Each scene shows the same named points in several views. A view is turned or mirrored, shifted and resized as a whole, has a little noise and may leave points out.

Scene 1
View 1
<130>: [ -6,   7,  19,  -6, -11, -18,  -1,   9,  18, -12,   9, -23,  16,  -1, -11,
  -7,  -9,  11,  -1,   9,  -6,  -1, -11,   2,  16,  -7]
<62>: [ -1,   8,  15,  -4, -15, -10,  -4,   4,   6, -11,   9, -21,   9,  -6,  -9,
 -13,  -6,  12,  11,   8,   1,  -3,  -3,   2,  18,  -6]
<225>: [ -7,  -3,  -3,   7, -18,  -7,  -2,  -3, -13, -11,   0,  -2,   7,  -1,   2,
 -11,   3,   0,  14,  -6,   6,   2,   8,   0,  -1,   8]
<31>: [  4,  -2,   7,   6,  -5,  -4,  21,  -7, -12,  -4,   3,  -2,   1,   0,  -7,
 -10,  -3,   8,   8,  -6,   4,  -5,  -1,   9,  -7,  -9]
<186>: [ -4,  -1,  11,   0,  -8, -14,  11,   2,   4,  -9,   5,  -9,  10,   3,  -7,
  -6,  -5,   7,  -1,   0,  -4,  -2,  -8,   5,  -1,  -5]
<55>: [-12,  -6,   2,   2, -13, -18,   6,   4,   1, -12,   1,  -2,  14,   6,  -2,
  -4,  -1,   1,  -2,  -5,  -3,   3,  -4,   1,  -7,   6]
<142>: [ -5,  -4,   0,   6, -14,  -9,   6,  -2, -10, -10,   2,  -2,   6,   0,  -2,
  -9,   1,   2,   9,  -6,   3,  -1,   3,   3,  -4,   3]
<40>: [-11, -11,   2,   5,  -5, -22,  19,   3,   3, -11,   0,   5,  15,  12,  -3,
   1,  -1,   0, -13, -10,  -7,   2, -11,   4, -19,   3]
<178>: [-16,  -6,  -7,   4, -21, -17,  -7,   4,  -4, -16,  -1,  -1,  14,   4,   5,
  -6,   3,  -4,   6,  -6,   0,   7,   4,  -5,  -3,  16]
<49>: [  1,  -2,   0,   8, -14,  -2,   8,  -7, -18,  -7,   2,  -1,   2,  -3,  -2,
 -12,   2,   4,  17,  -6,   8,  -2,   8,   4,  -3,  -1]
<46>: [-10,  -5,   9,   0,  -7, -20,  12,   5,   9, -11,   4,  -5,  15,   7,  -6,
  -2,  -5,   4,  -8,  -3,  -7,   1, -11,   4,  -6,   0]
<72>: [  5,  -8,   6,  10,   1,  -6,  34,  -8, -13,  -1,   2,   6,   3,   6,  -8,
  -6,  -3,   6,  -1, -12,   1,  -6,  -6,  13, -21, -11]
<189>: [ -2,   1,   7,   2, -14,  -8,   3,  -1,  -4,  -8,   4,  -9,   7,  -2,  -6,
 -11,  -2,   7,  10,   1,   2,  -2,   0,   3,   5,  -2]
View 2
<31>: [12,  3,  0, -2, -1,  3,  0, -4,  6,  4, -1,  2,  1,  6,  3,  4, -6,  4,
  4, -6,  6,  2, -4,  5, -1, -9]
<186>: [ 2, -5, -1,  2, -1,  1,  0, -4,  0, 10,  4,  6, -2, -1, -1, -4,  1,  1,
  3, -1,  0,  2, -5, 11,  1,  0]
<130>: [ -5, -10,  -1,   5,  -3,  -1,   0,  -9, -10,  12,  12,  14,  -1, -10,   0,
 -10,   4,  -3,   3,   0, -10,   0,  -8,  21,   9,   3]
<72>: [ 10,   4,  -1,  -4,  -2,   5,  -2,   1,  15,   5,  -9,  -6,   0,  14,  -2,
   1,  -3,   6,   7,  -5,  10,   0,  -1,   3, -11,  -6]
<49>: [ 14,   3,   0,   1,   2,   1,   3,  -5,   1,   7,   5,   7,  -3,   1,   6,
   8, -11,   4,  -1,  -6,   8,   5,  -6,   1,   3,  -9]
<189>: [ 7, -1,  0,  2,  2,  0,  3, -6, -4,  9,  8, 10, -3, -4,  4,  3, -6,  2,
  0, -4,  2,  4, -6,  7,  6, -5]
<178>: [  6,  -7,   1,   8,  10,  -2,   9,   1,  -7,  21,  10,   7, -17,  -7,  -2,
   6,  -7,   2, -11,   2,   9,   9,  -4,  -4,   0,   5]
<142>: [10, -1,  0,  3,  5,  0,  5, -2, -1, 12,  6,  6, -7, -1,  2,  6, -8,  4,
 -3, -2,  8,  6, -4,  1,  1, -4]
<40>: [  0,  -7,  -1,   3,   3,   2,   2,   4,   7,  17,  -3,  -5, -12,   5, -10,
  -4,   3,   2,  -1,   3,   6,   2,   0,   3, -12,   8]
<62>: [  3,  -4,   0,   3,  -1,  -2,   3, -11, -10,   8,  14,  16,   0, -10,   5,
  -2,  -3,  -2,   1,  -3,  -5,   3,  -8,  15,  13,  -4]
<46>: [-1, -8, -1,  4,  1,  1,  2, -1, -1, 15,  4,  4, -7, -1, -5, -5,  2,  0,
  0,  1,  1,  2, -4, 10, -2,  5]
<225>: [ 13,  -1,   1,   5,   8,  -1,   8,  -1,  -4,  15,   8,   6, -12,  -3,   3,
   9, -11,   4,  -8,  -2,  10,   7,  -4,  -4,   1,  -3]
<55>: [  2,  -8,   0,   5,   4,   0,   4,   1,  -1,  17,   5,   3, -11,  -2,  -4,
   0,  -1,   2,  -4,   2,   5,   4,  -3,   4,  -3,   5]
View 3
<189>: [  4,   2,   1,   4,   5, -11,   9,  -7,   5, -15,  -5,   1,  -4,  11,   0,
   2,  -3,   2,   2,   8,  -4,   0,   1,   5,  -5,   3]
<72>: [ 16,  -6,  -6,  13,   7,  11, -14,   8,   7,  -1,  -9,   4, -16,   7,   9,
  13,  12,  -1,  -5,  -8,  -3,   9,   3,  16, -22,  -5]
<55>: [ -2,   9,  -2,  17,  10, -11,  -7,   5,  11, -12,  -5,   6,  -1,   5,  -8,
  -6,   1,   5,   3,  -3,   3,   1,  -7,   0,  -5,   4]
<130>: [ -4,  10,  -3,   2,  -8, -25,   5,  -6,   4, -22, -10,  -8,  -5,  24,   2,
  -4, -16,   9, -15,  10,   4,  -1, -14, -13,   1,   2]
<49>: [ 10,  -2,   2,   5,  10,  -2,   9,  -7,   5, -11,  -3,   6,  -6,   5,   1,
   6,   3,  -3,  10,   6,  -7,   1,   9,  16,  -9,   3]
<186>: [  3,   5,  -3,   8,   1, -10,  -3,   0,   7, -13,  -8,  -1,  -7,  14,   2,
   1,  -4,   4,  -7,   1,   2,   2,  -7,   0,  -8,   1]
<225>: [  4,   3,   5,   9,  16,  -9,  10,  -5,   8, -13,   0,  11,   2,   1,  -8,
  -3,   2,  -2,  17,   5,  -5,  -1,   7,  12,  -3,   9]
<31>: [ 13,  -4,  -2,   5,   5,   3,   1,  -2,   4,  -7,  -6,   3, -12,  10,   7,
  10,   6,  -2,   0,   2,  -5,   5,   5,  15, -15,  -2]
<62>: [  1,   5,   2,  -3,  -2, -20,  15, -13,   3, -22,  -5,  -5,  -3,  20,   2,
  -1, -13,   4,  -5,  16,  -2,  -3,  -3,  -3,   0,   4]
<40>: [  1,   8,  -7,  24,  10,  -4, -22,  15,  12,  -6,  -8,   6,  -6,   5,  -5,
  -3,   6,   6,  -3, -14,   5,   6, -11,   1, -13,   1]
<46>: [ -1,   8,  -6,  15,   3, -12, -12,   7,   9, -12,  -9,   1,  -6,  11,  -3,
  -4,  -2,   7,  -7,  -5,   5,   3, -12,  -4,  -8,   2]
View 4
<178>: [  5,  -4,   9, -12, -13,  -3,   5, -25,  -2,   2,   3,   5,  -8,   5,  -1,
   1,   8,   3,   6,  11,  20,   1,  -9, -15,   9,  -3]
<72>: [-17,  -2, -11,  -7,  18,   2,  -2,   0,  10, -10,  -1, -13,  -6, -14,   1,
   5, -16,  11,  -8,   1,  -5, -16,  22,  -4,   5,   8]
<62>: [ 14, -20, -10,  -2,  -9,  -7,   6, -21,  -2,   7,  -8,   1,   3,   6,  -6,
   1,  -7,  -2, -19,  -2,  -5,  22,  -7,  16,   9,  -9]
<46>: [  6, -10,   3, -19,   4,  -4,   7, -21,   3,   3,  -5,  -6,   2,  -8,  -3,
   8,  -3,  12, -12,  -8,   3,   9,  12, -14,  10,   0]
<142>: [ -3,  -5,  -4,  -3,  -4,  -2,   1, -12,   2,  -3,   1,   1,  -7,   1,  -1,
   0,  -4,   2,  -2,  10,   7,  -3,  -3,  -1,   7,  -1]
<31>: [ -9,  -6, -13,  -1,   7,   0,  -1,  -4,   7,  -7,  -1,  -7,  -6,  -5,  -1,
   2, -14,   4, -10,   5,  -4,  -7,   9,   6,   5,   2]
<40>: [ -4,  -2,   5, -20,   8,  -2,   4, -16,   6,  -1,  -1,  -8,  -4, -12,  -1,
   8,  -1,  15,  -4,  -3,   8,  -4,  16, -22,   9,   5]
<189>: [  3, -11,  -8,  -3,  -4,  -4,   2, -14,   1,   1,  -4,  -1,  -3,   3,  -3,
   1,  -7,   0, -10,   4,   1,   5,  -2,   7,   7,  -5]
<49>: [ -6,  -5, -11,   2,  -2,   0,  -2,  -7,   3,  -6,   0,  -1,  -9,   3,  -1,
  -2, -10,  -1,  -4,  12,   2,  -6,  -3,   8,   5,  -1]
<130>: [ 20, -22,  -4, -12,  -4, -10,   9, -26,  -1,  12, -12,  -3,   8,   1,  -7,
   5,  -5,   4, -25, -12,  -6,  29,   2,   7,  11,  -8]
View 5
<40>: [-2,  5, -7,  5,  7, -7, -3, 16,  1,  4, -7,  2,  0, 12, -2, -6,  5, -4,
  4,  2,  6, -1, -2, -3,  9,  7]
<225>: [  7,   3,   3,   9,  -5,  -1,   0,   5,  -6,   1,  -3, -12,   2,  -4,  -8,
   3, -12,   8,   3,   0,   6, -12,  -2,  -2,  -4,   5]
<130>: [  2,  -4,   1,   8,  -7,  15,  -1,  14,  15,   2,   4,  -3,   4,  10,   0,
   0, -15,  -7,   5, -16,   6,  15,  -5,  -3,  -6,   3]
<46>: [-1,  1, -4,  6,  1,  2, -2, 15,  7,  4, -2,  0,  1, 11, -1, -4, -3, -5,
  5, -5,  6,  5, -3, -3,  3,  5]
<55>: [ 1,  1, -3,  8, -1, -2, -2, 12,  2,  2, -2, -4,  0,  7, -3, -3, -5, -2,
  3, -1,  7, -4, -1,  0,  1,  7]
<186>: [  3,   1,   1,   4,  -2,   8,  -1,  13,   7,   3,  -2,  -4,   3,   6,  -3,
   0,  -8,  -1,   6, -11,   5,   8,  -4,  -7,   0,   2]
<31>: [  6,   9,   4,  -1,   2,   3,   2,   8,  -4,   5, -10,  -7,   3,  -3,  -8,
   3,  -2,   8,  10,  -7,   2,   1,  -7, -13,   4,  -1]
<62>: [  6,  -2,   6,   8,  -9,  14,   2,   9,   8,   1,   3,  -9,   5,   2,  -4,
   3, -19,   1,   6, -16,   5,   8,  -5,  -5,  -9,   1]
<142>: [  6,   3,   3,   8,  -4,   1,  -1,   7,  -3,   2,  -3, -10,   2,  -1,  -6,
   2, -10,   5,   4,  -2,   5,  -7,  -2,  -2,  -3,   4]
<189>: [  6,   2,   4,   6,  -5,   6,   1,   8,   1,   2,  -2,  -9,   3,   0,  -5,
   3, -12,   5,   6,  -9,   5,   1,  -4,  -5,  -3,   2]
<178>: [  3,  -1,  -1,  14,  -4,  -4,  -3,   8,  -2,  -1,   1,  -8,   0,   5,  -4,
  -2, -11,   1,  -1,   4,   9, -13,   1,   6,  -3,   9]

In a view up to two points have been moved. Name them for each view, in the order of its rows, or write none.
view 1 => <49>
view 2 => <46>, <225>
view 3 => none
view 4 => <40>
view 5 => <186>, <142>

Scene 2
View 1
<93>: [-13,  -7,  -5,   1,  11,   7,   2,   1,   6,   1,   2,   2, -19,  -3,  10,
  -6,   7,  11, -14,   7,  -2, -16,   4,   4, -20,  -7]
<50>: [-15,   0,  -4,   6,   7,   9,  -8,   4,   6,  21,   5,   5,  -4,  -1,   8,
 -10,  -3,  -9, -23, -13,  20, -12,  27,   0,  -8,  -4]
<124>: [-18,  11, -18,  -5, -11,   4,  -8,  12,  10,  20,  14,  13,  -7,  -2,  20,
 -19,  30,  -8, -11, -12,  14, -18,  19,   1,   7,  24]
<149>: [-11, -19,   3,   6,  24,  10,   8,  -7,   5, -11,  -7,  -4, -27,  -2,   7,
   3,  -5,  25, -16,  20, -10, -15,  -4,   6, -40, -28]
<139>: [ -7,  -2,   4,   4,  17,   1,   4,   1, -11,  -5,  13,  -5,  -7,  -7, -15,
  -2, -12,   2, -12,  -1, -15,   0, -21,  -6,  -6,   0]
<53>: [-14,   0,  -8,   0,   4,   6,  -2,   4,   5,   9,   8,   5, -11,  -3,   9,
 -10,  10,   2, -14,  -2,   4, -14,   8,   1,  -8,   5]
<216>: [-14,  19, -20, -11, -16,  -4,  -4,  15,  -2,  10,  27,  10,  -3,  -6,   7,
 -21,  36,  -7,   0, -12,  -8, -10, -11,  -5,  24,  45]
<81>: [ -9,  -1,  -4,  -1,  10,   1,   5,   3,  -6,  -7,  14,  -1, -12,  -7,  -4,
  -6,   6,   8,  -6,   5, -18,  -7, -22,  -3,  -6,   8]
<111>: [-11,  -7,   3,   6,  17,   6,   2,  -1,  -2,   2,   4,  -2, -11,  -4,  -3,
  -3, -10,   4, -18,   2,  -1,  -8,   0,  -1, -17, -11]
<107>: [-13,  -2,  -7,  -1,   6,   4,   1,   3,   3,   1,   8,   3, -15,  -4,   7,
  -8,  11,   8, -10,   4,  -6, -13,  -4,   1, -11,   3]
<23>: [ -6,  -4,   3,   2,  18,   1,   8,   0, -12, -12,  13,  -6, -11,  -8, -14,
  -2,  -8,   9,  -8,   5, -24,  -1, -29,  -5, -10,   0]
<73>: [ -7,   3,   0,   0,  11,  -2,   5,   3, -13,  -7,  18,  -3,  -7,  -8, -14,
  -6,  -2,   2,  -6,   0, -21,   0, -29,  -6,   2,  12]
<117>: [-11,  -1,  -3,   1,   9,   4,   1,   3,  -1,   4,  10,   1, -10,  -4,   1,
  -7,   2,   2, -13,  -1,  -3,  -8,  -3,  -1,  -8,   2]
<56>: [ -9, -12,   5,   7,  23,   8,   4,  -5,  -1,  -4,   0,  -4, -16,  -3,  -3,
   1, -14,  11, -18,   8,  -6,  -8,  -3,   1, -27, -20]
<241>: [ -8,   4,  -1,   0,  10,  -2,   5,   5, -13,  -6,  19,  -3,  -6,  -8, -14,
  -6,   0,   1,  -5,  -2, -21,   0, -28,  -7,   3,  15]
View 2
<241>: [ -8,   5,   8,  -9,   0,  -5,  11,   2,   0,   0, -16,  -1,   2,  -1,  13,
   0,  -1,  10,   1,   4,   6,  -3,  10,  -5,  -1,   2]
<149>: [  8,  11,   3,   2,  -2,   3,  -1,   5,   2, -20,  -1,   0, -12,  14,  -2,
 -12, -11,  -4,  -1,  14,   5,   1, -23,  14,   9,   9]
<124>: [-15, -11,   6,  -2,   4,   9, -15,   3,  -2,  12,  -1,   6,  -9, -18,  -2,
   1,  19, -15,   1, -14,  -1,   1,  14,  -1,  14,  12]
<93>: [ -1,   3,   4,  -1,   0,   4,  -6,   4,   0,  -8,  -2,   2, -10,   1,  -2,
  -7,   1,  -7,   0,   3,   3,   1,  -8,   8,  10,  10]
<73>: [ -8,   5,   7,  -8,   0,  -7,  11,   0,   1,  -1, -16,  -1,   2,   1,  13,
  -3,  -2,  11,   1,   6,   7,  -1,   7,  -4,  -3,   3]
<107>: [-5,  3,  7, -3,  1,  4, -4,  5, -1, -3, -5,  2, -8, -2,  2, -4,  3, -4,
  0,  1,  3, -1,  0,  2,  9,  8]
<111>: [ -3,   2,   1,  -1,   2,  -3,   0,  -5,   4,  -6,  -8,   1,  -5,   2,   1,
  -8,   0,   0,   2,   7,   4,   5, -11,  11,   1,  10]
<56>: [  2,   6,   1,  -1,   1,  -3,   2,  -3,   4, -12,  -7,   0,  -6,   7,   1,
 -11,  -6,   1,   1,  12,   5,   4, -17,  14,   1,   9]
<81>: [ -5,   6,   9,  -6,   0,  -1,   5,   5,   0,  -4, -11,   0,  -3,   1,   9,
  -2,  -2,   5,   0,   4,   5,  -4,   5,  -4,   4,   4]
<216>: [-19,  -5,  13,  -9,   3,   6,  -4,   9,  -5,  15, -10,   3,  -3, -17,  10,
   8,  16,  -4,   0, -14,   1,  -7,  31, -16,  11,   4]
<50>: [-10, -10,  -3,   1,   6,   1, -11, -10,   5,   4,  -4,   4,  -6, -12,  -5,
  -8,  15, -11,   4,  -4,   2,   9,  -6,  15,   4,  16]
<53>: [-7, -3,  4, -2,  3,  4, -7,  0,  0,  0, -4,  2, -8, -6,  0, -5,  8, -8,
  1, -2,  2,  2,  0,  5,  9, 11]
<139>: [ -4,   5,   4,  -6,   1,  -7,   9,  -3,   3,  -6, -15,  -1,   0,   4,  10,
  -6,  -5,  10,   2,  10,   7,   1,  -3,   4,  -4,   5]
<117>: [-7,  0,  4, -3,  2,  0, -1, -1,  2, -2, -8,  1, -4, -3,  3, -4,  3, -1,
  1,  2,  4,  2,  0,  4,  4,  8]
View 3
<53>: [ -1,  10,  -1,   4,   3,  11,   1,  -6,  -2,  -1,   3,   3,   6,  11,   9,
 -10,  11,  -5,   0,   0,  -2,  -6,  -3,  -7,  -8,  -1]
<81>: [  8,  -2,   6,   1,  10,  -1,   4,  -3,   0,   5,  10,   0,  -1,  11,  19,
  -1,  -2,   1, -11,  -8,  -3,  -3,  -4,  10,   1,   2]
<93>: [ 2,  8,  4, 11, -1, 11,  3, -2, -6, -6,  5,  0,  7, 18,  4, -5,  8,  0,
 -3,  3, -7, -7,  0,  3, -8,  8]
<23>: [ 18,  -8,   9,  -1,   9,  -2,   8,   1,  -3,  -1,   7,  -3,   0,  11,  21,
   5,  -6,   8, -15, -12,  -3,  -3,   3,  19,   2,   3]
<56>: [ 17,   2,   6,   7,  -4,  12,  10,   5, -11, -15,   0,  -3,  10,  17,   6,
   0,   5,  10,  -8,  -1,  -6,  -6,  13,  15,  -8,   8]
<149>: [ 14,   5,  11,  19,  -9,  12,  10,   8, -14, -17,   7,  -6,  10,  29,  -3,
   3,   2,  10,  -9,   6, -13,  -7,   9,  20,  -8,  19]
<139>: [ 18,  -6,   5,  -5,   8,   2,   9,   0,  -2,  -3,   1,  -2,   3,   6,  22,
   2,  -1,   8, -12, -13,   1,  -2,   6,  14,  -1,  -2]
<111>: [ 13,   3,   3,   3,  -1,  11,   7,   1,  -6, -11,  -2,  -1,  10,  11,  10,
  -4,   7,   6,  -4,  -3,  -2,  -5,   9,   7,  -8,   1]
<50>: [  2,  13,  -7,  -1,  -2,  19,   3,  -5,  -4, -10, -11,   5,  14,   4,   7,
 -16,  21,  -2,   7,   1,   3,  -6,   6, -15, -16,  -9]
<117>: [ 6,  5,  1,  2,  5,  7,  4, -3, -2, -1,  2,  1,  4,  9, 13, -6,  7,  0,
 -4, -4, -1, -4,  1,  1, -6, -1]
<216>: [-16,   6,  -3,  -6,  23,  -4,  -7, -19,  13,  25,  13,   8,  -8,  -1,  28,
 -13,   6, -18,  -3,  -9,   3,  -3, -24, -19,   2, -12]
<124>: [-17,  17,  -6,   2,   9,  10,  -6, -15,   5,  10,   4,   8,   4,   4,  11,
 -20,  18, -17,   7,   2,   1,  -6, -15, -26,  -9,  -8]
<107>: [ 0,  6,  4,  6,  4,  7,  2, -5, -2,  1,  7,  1,  4, 15, 10, -6,  6, -3,
 -5,  0, -5, -6, -4,  1, -5,  4]
View 4
<117>: [-3,  1, -8, -5,  0,  4, -2, -5,  0, -4,  3,  1,  1,  5, -3,  2,  2, -6,
  7,  9,  4,  5, -1,  6,  1, -3]
<241>: [ -4,   0, -18,  -5,   8,  17,  -5, -21,  -5,   1,  15,  -2,  10,  -1,   0,
 -13,   9,  -7,   5,  11,   5,   2,  13,   6,  10,   5]
<139>: [ -3,   0, -25,  -4,   9,  13,  -2, -20,   6,   5,  13,   0,   5,  -1,  -6,
  -7,   3,  -9,   8,  18,   4,   9,   4,   8,   2,   3]
<56>: [ -4,  -2, -24,  -8,   2,   3,   2, -10,  13,   3,  -1,   1,  -5,   6, -10,
  -3,  -4,  -4,  14,  23,   3,  16, -16,  11, -17,  -6]
<107>: [-5,  0, -1, -7, -3,  5, -1, -4, -9, -8, -1,  0,  1,  9,  1, -3,  5,  0,
  6,  5,  3,  1, -3,  6,  0, -4]
<216>: [ -3,   3,  18,  -2,  -3,  11,  -8,  -3, -29, -16,  10,   2,  14,   5,  11,
   0,  15,  -7,  -5, -14,   5, -16,  25,  -1,  29,   5]
<23>: [ -5,  -3, -27,  -7,   7,  18,  -2, -24,   1,   5,  11,  -2,   5,   0,  -4,
 -17,   6,  -4,   9,  20,   3,   8,   2,   9,   0,   3]
<81>: [ -6,  -1, -13,  -7,   2,  14,  -3, -16,  -7,  -2,   7,  -1,   4,   4,   1,
 -14,   8,  -2,   7,  12,   4,   3,   4,   7,   2,   1]
<111>: [ -2,   0, -17,  -6,   1,   2,   0,  -7,  10,   1,   2,   3,  -2,   4,  -8,
   3,  -3,  -8,  10,  16,   3,  11,  -9,   9,  -8,  -5]
<149>: [ -8,  -5, -22, -14,  -4,   5,   4, -10,   9,   0, -12,  -2, -12,  11,  -9,
 -14,  -3,   9,  19,  25,   2,  17, -28,  14, -28, -11]
<124>: [ -1,   4,  23,  -3,  -9,  -6,  -5,  14, -17, -19,  -3,   5,   4,  11,   5,
  19,   3,  -8,  -1, -13,   3,  -9,   5,   1,  15,  -5]
<93>: [ -5,  -1,  -6,  -9,  -5,   3,   1,  -2,  -1,  -7,  -8,   1,  -5,  10,  -3,
  -1,  -1,   1,  10,  11,   2,   7, -14,   8, -10,  -8]
<50>: [  3,   5,   2,   0,  -3, -12,  -2,  12,   9,  -7,  -1,   8,  -2,   7,  -8,
  28,  -9, -16,   4,   3,   3,   5,  -7,   5,   1,  -7]
<73>: [ -3,   0, -21,  -5,   8,  16,  -3, -22,  -1,   3,  15,  -1,   8,  -1,  -2,
 -11,   7,  -8,   6,  14,   4,   4,  10,   7,   7,   5]
View 5
<73>: [  4,   6,  10,   7,  -7,  -2,   8,   8,   5,   6,  -5,  -7,  -4,  -6,   8,
   9,  -3,  -1,   9,   2,   5,   3,   1,   8,  -2, -12]
<93>: [ 8, 11,  8,  5, -3,  3, -6, -5, -6,  3,  1,  5, -1,  8,  1, -2,  0, -6,
 -7, -2,  8,  0, -5, -3,  5, -6]
<216>: [  4, -19,  10, -15,   8,   1,  -5,   4,   5,   1,  -3, -12,  -2,  -5,  10,
   9, -13, -10,  16,   0,  -7,  -5, -19,   5,   3,   8]
<56>: [  8,  21,   8,  15,  -8,   1,   1,   0,  -5,   5,  -2,   6,  -1,   7,  -1,
  -1,   2,   0,  -9,   0,  13,   5,   5,  -2,  -1, -13]
<107>: [ 7,  5,  9,  2, -1,  2, -3, -2, -3,  3,  0,  1, -2,  4,  3,  1, -3, -7,
 -1, -1,  6, -1, -7,  0,  4, -5]
<117>: [ 7,  7,  8,  4, -2,  0, -1,  2, -1,  3, -2, -1,  0,  3,  3,  3, -4, -4,
  0,  0,  5,  2, -3, -1,  0, -3]
<139>: [  5,  12,   9,  10,  -8,  -2,   8,   7,   3,   6,  -5,  -4,  -2,  -3,   5,
   7,  -2,   1,   4,   2,   7,   5,   3,   5,  -4, -13]
<81>: [  5,   5,  11,   4,  -6,   0,   4,   2,   2,   5,  -2,  -2,  -6,  -3,   7,
   5,  -2,  -4,   6,   1,   6,   0,  -5,   6,   4, -12]
<53>: [ 8,  4,  7,  1,  2,  2, -6, -2, -4,  1, -1,  0,  2,  7,  1,  0, -6, -6,
 -3, -1,  3,  0, -7, -4,  1,  2]
<50>: [  9,   9,   3,   2,   6,   0,  -8,   2,  -5,   0,  -5,   0,  10,  12,  -4,
   0, -10,  -3,  -9,   0,  -1,   4,   0, -12,  -8,  12]
<241>: [  4,   3,  11,   4,  -6,  -1,   8,   7,   6,   6,  -5,  -7,  -5,  -7,   8,
   9,  -4,  -2,  10,   2,   4,   2,  -2,   9,  -1, -11]
<149>: [  9,  24,   9,  16, -10,   5,  -2,  -9, -10,   6,   3,  12,  -4,  10,  -1,
  -5,   8,  -3, -13,  -2,  18,   2,   0,  -2,   8, -19]
<23>: [  4,  12,  11,  10, -10,  -1,   9,   5,   3,   6,  -3,  -3,  -6,  -5,   7,
   7,   1,  -1,   6,   2,  10,   4,   1,   8,   1, -18]

In a view up to two points have been moved. Name them for each view, in the order of its rows, or write none.
view 1 => <73>
view 2 => <139>
view 3 => none
view 4 => <107>
view 5 => none
